Points on a hilly landscape, in no order, each with its height.
From any point a climber takes the steepest step (rise divided by distance) to one of its 3 nearest points. It stops when none of these is higher. Distance is the straight distance between rows; heights are no part of it.
j_923: -21,-19,-4,38,-4,0,-1,38,-9,18,48,-8  height 2.10
j_615: 13,-7,15,-40,-28,19,14,-4,18,-1,-15,-36  height 3.56
j_78: 5,-28,-5,-4,-4,6,-10,23,7,48,43,-18  height 3.04
j_517: 16,-26,-8,-33,-6,-1,-21,3,12,54,21,-22  height 5.80
j_386: 13,4,-7,-17,1,12,9,5,11,12,31,-28  height 2.50
j_168: 1,10,-17,27,29,-11,-16,4,-19,16,6,53  height 4.68
j_503: -8,-4,-20,42,17,-6,-23,15,-28,22,1,65  height 4.58
j_137: 3,21,6,-14,3,-1,15,-29,6,-38,-24,-15  height 5.42
j_425: 7,27,-11,-2,24,-9,7,-28,4,-19,1,-3  height 5.81
j_243: 7,22,-4,-15,8,4,17,-18,8,-22,2,-27  height 2.80
j_10: 13,-31,-4,-57,-6,-8,-16,-17,19,41,-10,-26  height 2.91
j_480: 9,17,-7,-13,7,7,13,-2,11,1,25,-31  height 2.63
j_999: 9,21,-1,-16,4,4,18,-14,9,-10,11,-28  height 2.73
j_258: -21,-4,-11,43,20,-18,-6,16,-16,0,32,17  height 1.92
j_531: 19,-13,-4,-31,-6,9,-5,-2,15,39,22,-27  height 4.27
j_202: -3,-6,-6,16,-1,2,3,22,-1,24,49,-18  height 2.42
j_187: -3,12,34,-13,-17,-3,15,-14,-3,-54,-46,-6  height 3.67
j_227: 9,9,-7,-2,5,2,9,8,8,8,37,-23  height 2.49
j_180: 13,-15,33,-39,-43,17,12,2,17,-10,-38,-30  height 0.12
j_519: 4,13,24,-20,-17,7,21,-15,7,-41,-28,-23  height 4.82
j_786: 13,27,-5,-15,15,-4,-3,-41,6,-22,-35,26  height 6.23
j_274: -12,7,-7,29,20,-8,5,17,-9,3,42,-5  height 2.23
j_525: 26,27,-18,-7,25,5,-9,-22,-3,13,-15,50  height 5.93
j_11: 11,30,-11,-12,21,-10,-3,-41,4,-18,-21,22  height 6.20
j_598: 1,4,-5,14,7,2,4,21,1,19,47,-18  height 2.39
j_224: 12,8,3,-29,-9,15,18,-6,13,-1,6,-38  height 3.54
j_766: 6,16,6,-24,-8,10,21,-15,13,-21,-8,-30  height 3.10
j_331: -33,-18,-17,51,6,-15,-24,21,-29,6,-3,50  height 1.33
j_401: -8,-1,-18,35,29,-14,-19,7,-19,13,12,51  height 4.83
j_825: 22,25,-19,11,23,9,-17,-5,-12,28,-4,63  height 4.65
j_351: 7,-4,38,-27,-35,16,19,-1,10,-26,-38,-33  height 0.50
j_895: 17,-27,0,-55,-17,0,-10,-13,21,39,-11,-29  height 2.98
j_724: 0,2,-15,32,8,14,-22,27,-29,36,-3,72  height 4.22
j_415: -66,-44,-10,58,-28,4,-6,36,4,-24,-5,-2  height 0.71
j_447: 1,18,-18,18,34,-15,-7,-8,-9,0,14,31  height 5.83
j_209: 7,7,18,-31,-22,17,19,-8,14,-18,-18,-34  height 3.26
j_597: -45,-27,-4,54,-11,-5,-3,41,-17,-1,28,0  height 1.56
j_177: 11,28,-4,-16,14,-6,9,-38,5,-31,-26,9  height 6.04
j_454: -1,6,50,-6,-28,-1,17,0,-2,-54,-50,-18  height 3.98
j_389: 1,-5,51,-11,-36,7,15,3,1,-42,-43,-25  height 2.81
j_409: -27,-34,1,38,-20,4,-4,44,-9,19,42,-7  height 1.74
j_83: 0,-19,1,17,-9,4,0,34,-2,34,49,-14  height 2.53
j_92: -44,-20,-10,63,4,-18,-15,32,-24,-6,8,27  height 1.58
j_200: 14,-29,9,-58,-23,5,-9,-12,18,26,-29,-25  height 2.17
j_113: 4,20,14,-13,-5,-7,6,-36,0,-46,-47,1  height 4.93
j_175: 3,9,36,-18,-23,8,20,-6,8,-43,-35,-26  height 0.95
j_32: -9,9,-17,36,29,-22,-13,5,-17,4,17,36  height 1.52
j_160: -32,-13,-12,52,14,-21,-18,22,-23,-2,14,41  height 1.44
j_475: 15,-28,19,-57,-35,16,0,-5,22,13,-31,-29  height 1.29
j_238: 12,22,-18,14,33,-8,-14,-16,-10,8,0,44  height 6.03
j_352: -37,-19,-7,56,7,-15,-5,31,-19,-4,23,13  height 1.64
j_558: 1,-1,-17,38,14,5,-22,17,-26,28,0,71  height 4.54
j_385: 21,25,-20,2,27,-4,-10,-28,-2,9,-4,39  height 6.06
j_201: 3,-7,46,-21,-42,12,15,10,4,-34,-43,-27  height 1.53
j_524: 13,-7,11,-43,-29,16,10,-5,20,10,-13,-32  height 3.63
j_6: 19,-8,0,-40,-14,14,7,-7,18,20,6,-36  height 3.97
j_430: 14,27,-19,-2,25,-11,0,-31,3,-7,-10,28  height 6.13
j_683: -17,-7,-3,40,12,-5,1,28,-10,5,43,-3  height 2.19
j_489: -3,17,-16,22,30,-13,2,-6,-6,-3,26,12  height 2.64
j_663: 10,-39,7,-61,-14,-5,-12,-19,21,29,-29,-23  height 2.66
j_490: 8,11,-19,24,29,-3,-18,5,-16,23,1,61  height 4.66
j_40: 6,18,7,-22,-3,5,19,-20,11,-30,-11,-27  height 2.62
j_172: 16,-20,10,-51,-23,13,1,-9,18,23,-13,-34  height 3.35
j_541: 0,14,-9,15,22,-7,7,8,-2,3,36,-13  height 2.31
j_73: -56,-28,-10,61,-5,-15,-15,29,-19,-20,-2,21  height 1.23
j_260: 9,22,4,-14,6,-5,11,-32,2,-38,-34,-4  height 5.39

For each start below, name the point where the climber stops.
j_331 -> j_401
j_40 -> j_786
j_825 -> j_786
j_558 -> j_401
j_351 -> j_454
j_923 -> j_517
j_447 -> j_786
j_409 -> j_517
